Points, in no order, along strands that fork, close into loops and pass close to each other.
Points whose rows are less than 137 apart are linked; no others are. Some points are linked to none.
mesor: [  2   7  22  29  31  16  24 -28  52 -13 -45   0 -26 -11  -8  -8  11  22
  -9   9   8  -3  11 -21 -24 -67 -28  24 -50  -1 -21  16  12 -53  16   7
 -12  18   1   0 -40  -4 -12  34  14  25  19  29  16  14  27 -19 -18 -14
   4  -1]
Gamab: [ 13 -11  19   3   9 -30  30 -11  27  16  -4  -6 -16 -14   7   9  -1  29
  -4  15  -7   5 -37 -15 -20 -29 -32  -3 -31  20 -18  34  21 -36   4  -4
   0  15  32 -14 -48  25  24  19  23 -10 -10  34  17  -3  22   7 -29   8
  12 -16]
nov: [ 17  -7   6  29   4  17   6  10  -1 -20 -37  11  46 -49   9   8  -4 -13
 -35   3 -11   7 -24   5  -2  49   2  31  -9 -23 -21  31   0 -30  11 -22
  -6  47  23  -9   8  -5  16  12 -36   4  35  -7 -50   2 -10 -27  28   3
  27  35]
surel: [ 25 -42  -6   3 -12   3 -15  33   6  -6  -5 -11   7  11 -12  -4  22 -55
  17   9   8  49 -16   2  15  15  38  39   5 -18  18  36 -20  -6  17  11
  -1 -11 -10 -63 -18   4 -17 -34  -7  23 -28  32 -20 -15   0  30 -10 -12
  -4  30]
Sef: [ -4 -17 -24 -18 -18 -10 -50   4  -4 -42  35   0  42  27  13  -8  13  14
  11 -43  22 -30  -6  33 -17  27  -3  -2  35  35  -5 -19  -4   0   8 -28
   9 -14 -10  -8 -25  -4  16  -8 -29  -5 -31 -30  16   8   8  12  -1  22
  29 -33]
kena: [ 11  33   1  53  10   7 -22   4  23   7 -17   3  20   5 -15  -2 -18 -19
   4   2  -2  -3   5 -18  31  -1   6  -4 -12 -19  -4  13 -22  25  12  -1
 -24  -6  -3  16  35 -23   0 -24 -25  22  47 -12 -32  10 -13 -40 -24  -1
 -39  34]
pez: [  6 -20  19 -21  -3  10 -20   3 -14 -28  34   6  14  49  29  16  -8  -8
   4  15  24  -4  22  -7  12 -17 -27   6  13   1 -15 -23 -25  34  -5  -7
  33 -10 -49  -8  -7  30 -15   0  -2   6 -42 -40  25  11 -16  17 -19  18
 -15 -43]
Pobi: [-17  26  13  10  43  24  29 -31  27 -19 -30   6 -14 -26 -27  26   9  39
   1  10  -3 -10  21 -22 -32 -46  -9   0 -18 -22 -11   0  -5 -25   2  -4
 -19  34   7  13   3 -14   6  31  17  11  23   4   4  11   2  -7  12 -25
   9  22]
surog: [ -5  -5  14  15 -10 -28  38  19   7   9  -1  14  -3 -36   0 -17  -4  30
   0  28  -8   7 -17   3 -50  -2 -26  -2 -10  30 -25  24  49 -41 -18 -21
  34  20  27 -13 -51  19  23  47  11 -47 -17  20   7 -28   7  -6 -27  20
  20 -14]
Gisa: [  9 -15  32  -6  13 -12  -1   5 -15 -21   4  -8  14  30  34  30  -5  -8
 -18  16  27 -23  14  -8 -14 -17 -10   5  10   3 -23 -10  -3  16  24 -17
  32 -11 -49   7   2  16 -31   4  11 -12 -33 -52   3 -10  -6  13   7  31
   4 -37]
Vedo: [  1  33  -4 -30  41   0  38  -6   4  13 -38 -16 -39 -37 -28   6  -2   4
   0   5 -10   6  11 -12 -20 -31   1  -3 -22 -25  41  -3  -6   6   2  49
 -24  10   3  -3  11 -19  -8   6  30  -4  10  16  13 -10  33  14  41 -43
  16  13]
tubo: [ 13  -7 -23 -30 -43  12   8  10 -10  41 -26  17  10 -26   1 -67  27  29
 -43 -19 -10  10   0   6  -7  41  18  17   0  19 -24  20  32   7  -8 -22
  22  21  33  16 -23   2  21  11  10 -11  21  -2 -18 -32  26  -5  31  10
  -1 -16]
dat: [ 18  -4  -3  23 -27   4 -11 -26  28   8  28 -18   3  -1 -20  24  21   4
   5 -16   2 -18 -36 -27   9  36   2 -30 -14  11 -30  23  14   0  22 -21
 -14 -30  52  30 -26  -6  15 -15 -20  -6  21   3 -16  -3   6 -32 -37  30
 -23   6]
tupeg: [-21  12  23 -26   5  11   3 -24  21  16  28  37 -22  27  11 -13 -35  -3
  16  -7  10 -25   9  -8  37 -33 -11 -17  38   0  21 -42  -8  42 -33  14
   6 -17 -17  16  24  -3   0  16   4  26 -37  -4  33  29   3 -28 -32 -12
 -31 -29]
nukuf: [  5 -29 -29 -26  -3  11 -28  18  -5 -23  23  13 -30  10  18  13  18 -22
   0  10   7   0 -11  11   8   0  17 -23  20 -21  33 -13 -27  35  22  11
  -9  32  19 -26  -7  12 -15 -35  12  43 -46  28  58  -4  -9  25  12 -17
   1  11]
zudov: [  9  -8  24 -20  28   5  10  -4 -17  -3  -6 -24  -6  -1  21  32 -23   2
  -5  15   7  -1  20 -13 -27 -22 -20  12 -13  17 -15 -23   2  -2  11   3
  21 -13 -42   7  -8  32 -26  21  18 -42 -27 -37  -8   0   8  22  34  19
  21 -55]
pir: [ 22   1  49  17  18   0  17  10   0   4 -29 -42 -13 -18  -8  14  -4 -44
 -18  22   7  -6  12  -1   2 -14  16 -15 -36 -32  22  -4   9  20  12  32
  -2 -27 -16 -39   6  -5 -46  -1  -5 -31  14   4 -31 -18  20  20  31  18
 -18  -8]
vedi: [ -3  -6 -10   4   6  25   0   8  21 -25 -10  13  28 -15   3 -21 -21 -34
 -12  -7 -24  26  -8  21   3  10  -5  50  -4 -36  -5  30  -8 -48  -5 -15
  -8  34   4 -32  20  14  20  -7 -38  27   9   8 -21  12   0 -21   3  -6
  14  28]
Dis: [ 24 -30  22 -19 -17 -25  18  -8  18  22  11 -23   5  -8   9 -10 -20 -19
 -12 -28  -5  12 -46   8  11  31   3  37  -9   4 -16  45  35 -25   0 -10
  20 -13  19 -22 -39  21  -6   4   7 -15 -32   9 -26 -19  17 -13 -17  29
  28 -33]
dud: [-26  29  12 -19  10 -26  45 -25  18  32 -23  13  -8  11  11 -34 -13  47
 -15   0  14   1  17  16 -27 -22 -37  14 -27  42 -10 -10  17  -5 -31  11
  15   3   3  34 -20  16  -3  30  40   8  22  22  31  -3  28 -24  16 -18
  13 -14]
Lep: [ -8  22   8 -19  25  17  34 -40   7 -11 -50 -21 -35 -26 -37  12  -2  38
   5   1  -4  -7  11 -18 -27 -44 -16   0 -17 -28  18  -5 -16 -31 -14  30
 -26  22  11  23   7  -6   8  24  20  10   8  22  33  15  22  -5  24 -53
  25   1]
rivof: [  1  -7  18 -47  -4  31  -6 -13 -15 -11  17  10   3  42  30  -1 -22   7
   0  26  30  -8  39   7  17 -19 -33   2  12 -19  -2 -38 -20  25 -32  18
  31   7 -35  -6 -14  39  -1   8   4  19 -40 -10  39  21   1  14  10   0
   0 -62]
lape: [ 20 -14  24  22  -4   4 -38  13  -6 -30  -4 -15  18  -1  16 -15 -40 -37
 -11   9 -34  -2  -8  22  24 -15 -22  37 -10 -23   8   4  11   8  -2 -19
   5 -33 -18 -54  27  -2 -25 -22 -48   5  -1  -1 -15  18 -19 -17 -14  33
  -5 -19]
zede: [-16  35 -18   8   0   6   2  29 -20  10   7 -11  -8   4  -5  -2 -46 -19
  56 -24  20 -18  34 -13  28   8 -13 -30  37   1  27 -25   2  30  -3  47
   1 -29  -4  52  57 -29 -16 -16 -23 -25  -3 -24   7  37 -18   0 -11   0
 -14   1]
vod: [  2 -27 -38   3 -27   2 -54 -12   2 -16  38  25  37  22  -7  12  15  -1
  18 -37  16 -21 -46  25   4  18   4 -17  15  36   4  -2   3   4  20 -21
 -25 -20   5  -9 -23 -10  15 -23 -27  -2 -11 -18   4  17   8  11 -42   6
  16  -6]
gofu: [  4   2   9  -5  19  28  18  -1   8  -6 -19  11  -5  -2 -10 -24 -19 -24
 -21  11 -20  37  30  24 -13 -24  -5  39 -20 -21  26  16   4 -18   9  -1
  10  15  -9 -35  12  -6 -45 -11   8  17  -7  -2   3 -15  14   0  38  10
   6   1]
kebup: [-27  30 -29 -38  -5  -8 -10 -12  33  24  19   2  -9  -4   1 -34 -12  17
  10 -34  -7 -11   5  14  -4  16  11  -3  20  13  -3  -2  11  13 -29   4
 -16 -12   9  22  14  14  46   7  -5 -17  -9   2  20  -1  10  -6   4  -5
  10 -23]
neto: [ 11  -7  -6  24  24  -6 -38  14 -14 -30   3  11  31  -8  25  42  -6  -1
  -2   2  -6  -9 -19  -6 -10  46  13  17   1 -10 -21   2 -15 -28  14 -21
 -16  10  -1   1  -7  -4  13 -13 -43 -23  19 -33 -28  22 -20 -30 -26  18
  11   8]
nobod: [ 13  -5  43  57  -8  -7   5   0  -4 -51  -3 -20  25   7 -11  38  11  -5
   1  31  -6 -18   3   5 -22  52   1  -9   1 -24   7  19  -9 -54   5 -33
   3  18  39 -16  -3 -16 -14  20 -33  -3  21   2 -47  11 -23 -21  17  21
  12   0]
fepus: [-29   5  -8  -6   8  30 -25 -10  15 -16   6  23  18   4  34  -6 -36  -5
 -12  -3 -15 -18 -15   9   6 -22 -17  16  12 -47 -18  10 -13 -35  -2 -14
  -2  45  -4 -33  15  -2  14 -10 -26  43  12   0  -4  35 -13 -23  -3  10
  27  10]
pizi: [ 21 -11  43  38   4   8  15 -18 -17 -14 -57 -19 -11   9 -10  27  -2 -17
  -3   3  14  10   3 -26 -11   6   8  -4 -28   6 -18   8  13 -27  10   8
  -8 -24 -22  30   2  -4 -26  -7  11 -25  35 -21 -23 -20  24  34   8   1
 -26  -2]
modo: [-10  11 -35   0 -44  -2  11  20 -25  39 -15   4  -2 -34 -23 -44  11   3
 -17 -24 -18  16  16  17  -4  58  28  -2  14  24  -5  20  48  15  -1 -10
  11  -7   8  30  11  -6  13   2  10 -39  25 -20 -45 -24 -15 -14  21  -1
   3  18]
mib: [-19  23 -21 -28   2 -11  46  -7   8  27 -25  27 -18  11 -10 -43  -4  25
  -8  -1 -10  21  13  26 -15 -18 -19  20  -2  40  29   9  15  -1 -17   5
   9  -1  14  31  12   1  -9  12  45  12  13  18  38 -19  31 -10  12 -36
   2   5]
bep: [ 11 -13 -25 -54  -9  17 -31  37  -7 -13  25   6   9  24  27  -2  21  -7
  -5   2  26   3  26   3  -3   6  12   7  38  -6  11 -29 -32  37  14   5
  11  19 -12 -20  13  -1 -14 -20  -3  30 -41 -10  26 -12  -6  18  39  -7
  -2 -18]
Pama: [  5  -2  51  60   5  14  -3   0  15 -53 -31  -8  29 -11 -10  17 -16 -10
 -35  30  -5  -5  15  36 -22  18  -8   1 -12 -19   2  10   7 -40  21 -13
  -1  22   2 -36  -6 -29 -49  22 -11   8  28 -11 -32  11  -7  -9  40  36
  30  -9]
vebe: [-16   3 -11   3 -31 -17  19  13 -25   6  -1  17   4 -13 -20  -7  35   7
 -16  -7  -7 -17   4  20 -19  57  26  -2  32  11  -4  21  33  -1   2 -27
  19  -5   9  21   7  -5   4  13   4 -36   6 -24 -25 -28 -17 -10   6  15
   6   5]
gos: [-39  34   9 -12  53 -21  42  -2   0  12   3   5 -33  -4 -19  32  11  21
  36  31  -1   3  19 -24 -25 -11   4 -26   4 -14  27 -30 -10  15 -39  13
 -13  -4  18  20  26  10   8  27   6 -16   8  19  24 -14   1  -2   7 -37
 -16  26]
fanan: [  5   1  -6  -6  16 -13 -23  70  -1  -1  29 -34  -8   1  13  18  -6 -26
  55 -14  24   8  10 -20  -7  -5   4  27  27   6 -10 -19 -16  19  19  21
   9 -27 -42  -5  27   9  14  -3  -7 -35 -50 -14  -3 -10 -15  11   1  -4
   0  -2]
Dalil: [ 23 -23  44  21  14  -9  14  34  -2 -30 -15 -59   9 -28 -11  37  25 -40
 -11  17  11   0   6   3 -19   2  30  10  -8 -43  24  -1 -20 -23  13   1
   8  -6 -11 -51   2   4 -30   7 -23 -23  -5   8 -42 -20  -2  15  36   1
   1   9]
zele: [  0  -6   6  -9  12 -10   3   6   4  30  37  -1   2   3  -3  15  13 -20
   3   2   0  27  -9  21  24  49  20 -17 -13  -3   1  -3  -5  21 -14   6
  -7  -5  15 -29  -6  35  -4  -4   6   5  -1  24  -8 -28  -7 -11  -6  11
 -20  15]
les: [-25  22   8   3  10  16   0 -15  26  22  16  46  -2  29  -6 -24  -8 -15
   6 -18   0  -7   2 -13  35 -35  11   8  31 -14  23 -19 -22  19 -22  -4
  -7  -2 -22  13  39 -27   5   2   1  50   2   6  22  12  -2 -31 -44 -25
 -32  32]
gole: [ -1 -11 -35  -4 -19 -19 -18  28 -42  -8  10 -33 -14 -17  -2 -10   7 -15
  24 -25 -18  19  18  22 -18  37   8  19  36  17  16 -11  -2  -3  17  -8
  15 -12   5  13  25 -13 -17 -14   8 -25 -32 -10 -27  -1 -25  14  33  -4
  13   3]
giki: [ -3 -12  10  -5 -11  28 -34 -50  13  21  14   7 -29  37   8 -15 -13   6
  26   6   0  -4 -11 -47  30 -57 -27  29  -6  -7 -17 -33 -18   7 -34   2
 -23 -38 -34  17  -4   6  26   7  -9  24 -25  10  25  39  14 -32 -58 -24
 -26  -9]
tamos: [ -7  34 -12 -25  35  12  17   4   6  40 -19   0 -15 -17   0   1 -10 -11
  13   8   2   1  13 -13  -2 -33  17  15   1 -28   5  -5  -5  13   1  28
 -12   9 -25   5  35  -8  18  -3  18  -6 -11  -1  -3  -8  16   9  21 -37
   7   9]
Sem: [-10 -18 -35  -1 -42  12 -31 -18   5  -6  32  38  17  23  -3  -5  33  21
 -13  -8   2 -17 -33  16  19  10  -5 -37   4  23 -16  13  -9  11   4 -17
 -20  16  25  -3 -27   0  27  -7  -2  30  16   2  26  11   2  11 -39  17
  -8   9]
biga: [ 25 -21   2   1   1   6 -11  25 -11   9 -11  -6   4  13   5 -23  -8 -48
  11  16  -5  40   4  -6  13 -22  11  45 -11 -23  12  20  -2   4  17  10
   8 -20 -34 -47   9  -2 -27 -36   1   6 -20   2 -13 -22   4  21   0   2
  -8   7]
nin: [ -6   1  10  15  12   8  17  -3  10   4 -21  41  22 -11  17   6  18  49
 -34  28  17  -3   7  -2 -32  -8 -10 -16 -22   6 -43   5  16 -13 -10 -12
  28  60   3   6 -26  15  17  30  13  21  51  14   8 -21  -7   3  14   8
   8  25]
Guv: [ -8   1  12 -34  16  27 -10 -12   2   5  17  13   6  12  35   1 -26   5
 -11  11   8  -7  14   8   1 -21 -16  -3  -4 -38 -19 -15 -16  -3 -29   6
  13  36  -8 -25  -8  28   9  -1   9  27  -7   2  16  18  -1  -2  17   8
  10 -19]
neb: [ 15 -20 -16 -17  -5   4  -2  17  -5   5  18   7  32  -5  20 -13 -10  -7
 -13 -11 -27  32  -8   7   1  22  21  53  10  30 -17  10  22 -25   9 -37
  17   2 -11 -23  -1  10   6 -13  -4 -14  -3 -24 -36 -16 -17  -6  15   8
  19 -13]
Mup: [-19  19   9  -9   5  15  19 -14   8   2   2  59   3  21  -2 -22 -23  -2
 -21 -14 -18   3   4  14  14 -43  -5   7  23 -14  47  -9 -18  14 -21   1
   9  29  -8  -6  31 -30 -25 -13  30  66   4  13  37  11  -6 -20 -10 -15
  -6  29]
Veba: [ 13  27 -51  34 -12 -29 -17  25 -48 -42  -7 -21  -9   3 -14 -10  -9  -8
  25 -29 -10  -5  -8  10   9  39  17 -11  17  -2  21  -6   0  -4  25  19
 -14 -21  14  18  34 -72  -8 -33 -16 -32   0  -7 -15  33 -22  21 -16 -20
  13  37]
zur: [ -6  35  27  14  40   8  31 -16   2  24 -23  -5 -27   6 -34  30  -6  -1
  45  42  18   4  36 -47   5 -47  -1 -23  -1 -19  27 -29 -21  11 -20  30
 -17 -27 -24  40  26 -25  -9  27   9  -3  -1   2  16   5  17  -5  -8 -32
 -44  21]
rok: [  6 -32 -17 -24 -25 -34  -3  15 -46  18   2 -51 -22  -1   3   2   2  -4
  29 -19  -4  11  14  -1 -17  18  -5   8  27  46  11  -5  15   2  12   5
  18 -42 -11  28   0   6 -21  -6  30 -46 -28 -16 -35  -4 -14  26  19   6
  20 -28]
pev: [  4  10 -25   3 -35  -9  -9 -10  20  33  25  -5  17  -5 -27  -7  21   1
  35 -42  43   8 -24 -10  -9  26  28 -15 -26  18  -8   8  14  -2   1  28
 -35 -36   5  20 -25  -1  38 -17 -24 -47   3   6  -7 -19  38  18 -30 -10
   8  17]
zedet: [-32  15 -28 -23  -5  -3  -6 -15  30  19  -3  19 -10 -12  -1 -36  20  47
  -7 -18 -16 -26  -4   2  -4 -24   3  -2  11   5 -25   1   0  12 -32  -9
 -12  19  21  23   2   7  61  18   6  18   7  26  24  10   4 -12  -2 -24
   6  -4]
guz: [  5   8 -28   2 -16 -21  11   0  19  26   2   0 -25   2 -31 -12  32 -13
  28 -17  13  15 -25 -14   6  21  17 -14 -19   3   1  28   1   4   9  35
 -35 -18  32  14  -1   2  31  -8  14 -16   2  32  12 -19  33  18 -44 -28
 -16  20]
Tanet: [  6 -11  49  25  13 -17  23   9  10 -25   1 -43  11 -19 -17  41  15 -14
  -3  20  -1 -12  -6   2  -8  26  23 -18 -11 -29   7   8  -7 -32   2 -16
   4   4  37 -35  -1   7 -18  15 -28 -11   3  19 -34 -12  -5  -9  17  24
   0   1]
nafam: [  5   0 -17 -22 -13  14  25   7   4  24 -18  45  24   2   9 -43  19  34
 -42   4  -7  15  22  13 -11  16  11  19 -11  22 -27  12  14   8 -17 -21
  28  40  11   5  -5   9  13  12  16  22  39   5   1 -33   5  -8  36   3
  -5  11]
mosu: [  1  13 -43  28 -14 -29 -25  20 -50 -40   9   0   1  -9  -8  18  35  10
   9 -19 -10 -25 -34 -12  -7  43  15  -9  27  -7  14   1  -6 -14  28  -4
 -22 -13   9  16  13 -50  12 -19 -25 -35   4 -27 -24   9 -31  10 -29 -23
  23  18]
Rop: [ 15 -19  -7   7 -11   2  -1  19 -19 -11  -6  14  43 -48  27  -3  -4  -3
 -28  -1 -20  18 -16  15  -4  49   9  48  11   5 -13  13  20 -45  16 -47
  16  33  15 -18  -9  -4  11   2 -18 -14  -5 -21 -48  -5 -26 -22  37  13
  40   0]
pigu: [ -7  -9  20  14  24  -3  10   0 -19 -18  11  26  12  -2  13  45  16  35
 -23  50   6  -8   2   4 -18 -16 -11 -44  -8   0  -4   4   1 -12  13 -10
   7  52   4 -32 -33   8 -12   6  29  24  19  -4  18  -5 -24  12   5  20
  20  15]
Rafo: [-11  47  -8  22   7   2 -13  -7  31  35  17  25  15   4  -7  -7 -17  -2
  16 -21  -1  -9   7 -17  40 -19  13 -12  20   5   8  -2 -15  46   0   3
 -16  -2 -20  34  43 -32  14 -15  -8  26  21 -22   0  16 -24 -36 -32 -15
 -31  29]
Fol: [ -6  35  26  27  35  21   4 -12  -9   0 -39   8   4   0  -9  29 -21  -2
  36  40  21 -10  36 -45  -4 -36  -4   8   6 -38  -4 -26  -9   3  -4   6
  -5 -22 -46  48  43 -25  -6   5 -19 -18  16 -38  -4   4  -7  -1  -7 -17
 -34  17]
Dasam: [-16  -4   8  -4  11 -32   6  15 -11 -14  36  30  25  35  28  17  24  23
 -15  32  19 -15   9  17  -5  13   4 -30  23  12  -5  -2  -9  10   0 -21
  23  24   0 -23 -22  14  -5   8  17  26  -6  -6  29 -11 -18   4  -9  28
  11  -2]
mova: [  5 -13  39  39   1 -17  19  -8  16 -19   1  -2  10  19 -15   2 -15 -20
 -26  20 -19  13  -2  37  22 -17  -5 -21 -12  20  37  11  -3  17   7 -12
   4 -21   5 -41  -1 -14 -64  -1   7  32  -3  14  -2   5  -7 -12 -14  39
 -27   3]
siba: [ 16  13   9  33   6   5 -36  24  22  -9 -16 -32  15 -14  -7 -12 -36 -36
  10  13 -17   0  -1  13  28   1  10   4 -13 -31   6   5   1  11  -1   1
 -19 -29   0 -33  30  -7  -1 -26 -46  -7  19   2 -30  21  -9 -23 -16   8
 -23   8]
dak: [  7 -14   5 -23   3  17   4  10   2  13  41   2  37  -1  28  11 -26  -2
 -42   1 -35  21 -22  -4  30   6  11  33 -12  22 -26   0  18   0  -2 -39
  17  17 -23 -36 -12  23  12   1 -17  23  12  -6 -33 -11 -23 -13   7  31
  29  -4]
Gunod: [-13 -26 -20 -37  12   3  -5  19   2   3  24  31 -16   2  23   6  24  10
  -6  26 -11  16 -23   3  14 -11  13 -15   5  -5  13  -4 -14   1   0 -18
  -3  36  19 -47 -32  45  23  -5  14  30 -17  38  36  -7  -7  26  -3  -9
  18  12]
pimi: [ -9   9   6  -9 -18 -27  35  -8  12  13  -9  14   0   9  21 -47 -18  56
 -11  14   4   7  17  21 -44  -1 -30   6 -13  52 -30  10  45 -29 -36  -5
  40   9  10  23 -39  19  21  41  21 -14  10  20  22 -21  16   0  -1  11
  14 -27]
Rivo: [  3  -1 -34 -14  -9  14 -33 -24   8  23  -6  -9 -20  18  -9 -13  -7   3
  30  -5  -5   6 -23 -17  38 -42 -12   9  -5  17 -10 -12 -25   4 -11  28
 -37 -22 -24  35   4   2  43  -4  21  18 -11  12  30  31  16   8 -35 -50
 -17 -16]
timod: [  9  -7  16  -6 -10  24 -35 -42   3  -6  13  16 -14  14  29   2 -19  -3
   4  17   9 -28  -6 -28  49 -50 -47 -13 -11 -32 -26 -17  -1  39   0   0
 -13 -18 -17  12  -5   8   4 -17 -15   9  -7 -23  11  36   7 -21 -42   4
 -40 -25]
Zomo: [  3 -13 -22   5 -47   6 -11 -31  16   9  32  -2   8 -16 -28   4  33  13
  19 -37  30 -10 -40 -28 -19  28   2 -26 -22  -1  -8   7   3 -25  -3  -4
 -22 -17  52  30 -33  -1  31  -4 -43 -32  11   4  -1 -14  41   3 -35   7
  -8  11]
Fabil: [ -9  -3   8  -2   9 -10   9 -34  28  18 -12   3 -27  18  24   4  12  40
  -7  24  19  -9 -19 -29 -14 -67 -25   5 -41  11 -32  10  -2 -34  -7   8
  -2  18   5  16 -47  23  26  18  18  33  -6  37  32  22  25 -10 -34 -21
   7  -6]
nef: [  9 -36  13 -13 -11 -34  22 -11 -26  22  -5 -31 -33 -12  -9  10  13  -2
   4 -14 -17  11   1  17 -19  19  -5   5  -1  47  12  16  38  -5  12 -16
  21 -29   4   6 -35  19 -36  15  44 -40 -21   1 -47 -13  -8  17  22  26
  16 -27]
Relal: [ 25 -16  29  32  -5  31 -20 -28 -24  -9 -41  18  13  16   4  13   4 -22
 -35  23  13   7   7  -3  20  -9  -2 -18 -25 -31   5  12 -26  28  14  15
 -11  22 -19   9   5  -1 -36 -38  11  34  43 -14   7   2   0   7   5   4
 -43  31]
Dugob: [-18  25  -4   7  34  18   8 -19  12   2 -25  22  13   0  -3  22   1  12
   0  15   1 -10  11 -12 -13 -29   7   8   2 -20  -8   4 -14   0   1  -5
 -11  26 -20  30  31  -9  14   4   6  13  19 -20  -1   6  -4  -1   4 -22
  -7  26]
rerul: [ -3 -28  12 -35  -9 -18  27 -22 -48 -10  -8 -44 -19  17  15  28  -6  14
  -3  -4   2 -10   7 -14 -19   8 -16 -27   7  24  -5 -19   2 -22   0  16
  23 -24 -10  36   1  14 -26  15  20 -44 -13 -24   8  -8   1  34  37  10
  18 -50]
mutiv: [-19  -7  -4 -16 -13 -24  18  26 -29  -9   6  21  10  -1   1  -7  40  28
 -22  19  11 -19   1  18 -25  38  15 -18  24  -4 -10   8  16  -4  -6 -27
  32  15  25  -9 -23  10   2  13  18  -9 -10  -2  13 -27  -2   6   9  22
  14  -4]
Napit: [  4   4  19  45   3  31  -2   2  14 -60 -32  18  20   2 -13 -21 -22 -17
 -42  32 -23  23  28  33 -21 -17 -16  45  -8 -21  29  22  -4 -30  19 -10
  -6  20 -26 -46   0 -41 -51   8 -11  24  23 -14   3  14 -12   1  30  21
  25   3]
Tobok: [ 12   2 -37   9 -15 -34  -9  38 -50 -32 -14 -58 -34 -26   2 -21 -17 -12
  28 -48 -15   5   2   5   1  35  12   0  15   1  24 -19   1 -27   6  16
   9 -31  16  11  20 -52 -10 -27 -20 -51 -18   9 -25  30 -27  27  11 -15
  23  19]
Zas: [  8  21 -28  -1 -11  -8  -9   4   7  36  -7 -12 -42  13 -28 -13  -3 -22
  42  -4  -2  10 -16 -18  39 -16   3 -14 -13   4  16   1 -15  15   3  54
 -41 -15  -1  24  16 -11  39 -13  32   8 -14  35  28  17  21  27 -22 -44
 -11  10]
Gog: [ 14 -16 -17 -34 -24   4 -46  27 -17 -20  42 -11  30  25  11   7  37  -7
  10 -31  53  -8  14  27 -19  37   6   0  28  11   6 -44 -29  21   9  -8
  12  -9 -20 -16 -12  -6  -9 -12 -16   4 -31 -21  -4 -20   6  11  26   9
   6  -7]
vora: [  8   1   7   0   6   4 -13 -28   7  36   5 -16   2   2  11 -13 -23   7
 -25 -34  -6  15   3   2  15   7 -10  10 -38  22 -38  -6  -1  17 -18   3
   3   3 -14  32  -3  43  12   0  10   2  31  -7 -13   1   0 -24  19   5
 -12 -21]
Zaka: [-15  15 -52 -26 -14  -6 -27  20   3   6  21   1  10 -33  -5 -29   2   7
   6 -35 -17 -13  -9  11   5  28  27  -8  37  10   1  -6  13  18   5  -8
 -14 -13   7   0  12  -2  48 -14 -19 -35  -8 -18   0  -6  -1  14   6  -7
  25  -9]
kor: [ 17 -18  22  32  -5 -20  14  -7  29   5   4 -32  -9  -1 -28  30  10   4
   5  10 -34  -8 -28   1  17  -6   1 -33 -17  37 -10  37  22   4  11 -27
 -12 -28  43 -18 -17   5  -5   4   5   2   5  25 -26   2  -3 -13 -31  28
 -24  -8]
duk: [ -2  24 -14  15   4   1   9  23 -19 -12   7 -26  -9  25 -23  10  -7 -29
  62  -2  24   1  16 -31  19  14  13 -23   4 -22   6 -15 -21  -3   0  46
 -13 -29  -9  22  35 -21   0 -17 -14 -26  -4  -6  14   5  -1  30 -14 -17
 -24  18]
giv: [-23  13 -45 -16 -21 -25 -21  17 -18 -38  17  -6   7 -18  -9 -10  18  11
  11 -41   0 -43 -14   3 -24  34  18 -14  49  -5   8 -11   2  -3  18  -3
 -11 -16  17  20  26 -28  23  -9 -34 -39 -13 -33   8  -7  -4  13   3 -13
  35 -11]
vuzer: [ 25 -25 -16   2  -8   1 -21  41 -10 -20   3 -33 -23  -5   1  14  37 -53
  10   7  26  20  -8   1   0  13  37   1  12 -45  33   6 -30  18  39  15
  -5   6   2 -42  -2 -11 -21 -38 -11  29 -44  36  13 -16  -2  31  10 -21
  -1  39]
kulog: [-21 -22 -38 -17 -23  12  -9  16  10   7  29  47   3   8  14 -13  39  28
 -25  16 -18  -1 -36  -7  21 -12   2 -14   4  28 -25  16  -6  11 -12 -29
   2  26   7 -37 -45  27  56  20 -11  35  17  36  20  -1 -10  13 -40  11
  -3  20]
ker: [ 13  -6  56   9  16  24  16 -16 -11  -7 -24 -19 -24 -17  -2  16 -22 -21
 -26  16   1  -5  33   0   0 -19 -23 -30 -32 -14  26 -20   4  43   0  44
   3 -15 -16 -19  -3  -3 -65   8  14 -16  19  -8 -10   1  10  16  44  29
 -31 -20]
sibu: [ -1 -18  20  17  -7 -23  16 -11 -28  16   4 -39 -25 -32 -16  36  17   3
 -11  -7 -37 -13 -22  10  15  13   5 -39  -9  30   7   7  33  15  12 -22
  -2 -25  20 -10 -17   8 -19   8  21 -24  -1   4 -39  -9 -24   6   6  31
 -10  -8]
Pebop: [-19  19  -6 -16  -4  -7   7 -14   7  18   0   4 -15  19  -5 -16 -40 -18
  34 -18  10  -6  26  11  22 -12 -14 -22  42  13  33  -9  -4  22 -11  26
   5 -28  -5  57  47  -5 -23   4   9  -1 -24 -16  25  17   3  -2 -20   2
 -18 -24]
zasa: [ -5  -1   4  27  -8  -5 -13 -36  20  21   4  -2  15  -5  10 -14  13  38
 -24 -28  10 -15  -1 -26  -3  14  -2  -7 -39  16 -64  -4  13   8 -14  -6
  23  26  26  59 -23  31  19  16 -10  10  47  13   4   2 -15 -26  19  22
  -6 -17]
gagi: [-16  21   0 -12  24  10  35 -12   3  20  -5  32 -28  13 -13 -24  -8  16
  -1  -3 -19  28   5  15  13 -47 -19  21   2  30  51 -21  -2   2 -23  10
  -2   7  -1   3   0  -6 -21   6  47  43   0  29  51   0  17 -11  -6 -44
  -6  21]
pas: [  7   2   1  -1   1  13 -14 -13 -10  20  28 -17  -7  -4  -1   9 -13 -13
   5 -17  -9   7   1   7  28  18   0 -30 -14  -3  -8 -15 -16  31 -14  28
 -16  -1  10   0  15  21   6 -24   4  -5  12   2  -9   8 -10  -3   6   3
 -34   1]

A fork is a point with three links, a tip a point with one. Leave the first point through the second and follow the links. Name the first fork or tip that comes.
rok / gole -> zedet
neb / Rop -> rok
nef / sibu -> timod
ker / pir -> nukuf
surel / biga -> ker
rivof / Guv -> dak

A tip is a point with one link. Name the tips that can be reached along the links from each point below, in the order of the rows.
dat -> zedet, dak, timod
Tanet -> ker
zur -> lape, gos, duk
pas -> zele, zasa

A piece is all that can be reached along the links. How many separate loops has the piece of each point below (a circle has one, a figure eight two, a Y none), and how many tips (points with one link)?
nov -> loops 0, tips 3
Dasam -> loops 1, tips 0
Sem -> loops 1, tips 1
duk -> loops 1, tips 3
pas -> loops 0, tips 2

Name the points in between on the shortest way along the links from the first point to the second, in order.
rerul / giki -> rok, nef, sibu, kor, dat, Zomo, pev, guz, Zas, Rivo
Vedo / Rafo -> Lep, Pobi, mesor, Fabil, Gamab, surog, pimi, dud, mib, gagi, Mup, les
Pama / Gog -> Napit, gofu, biga, surel, vuzer, nukuf, bep
kebup / fepus -> Zaka, giv, mosu, Veba, Tobok, gole, rok, rerul, zudov, Gisa, pez, rivof, Guv
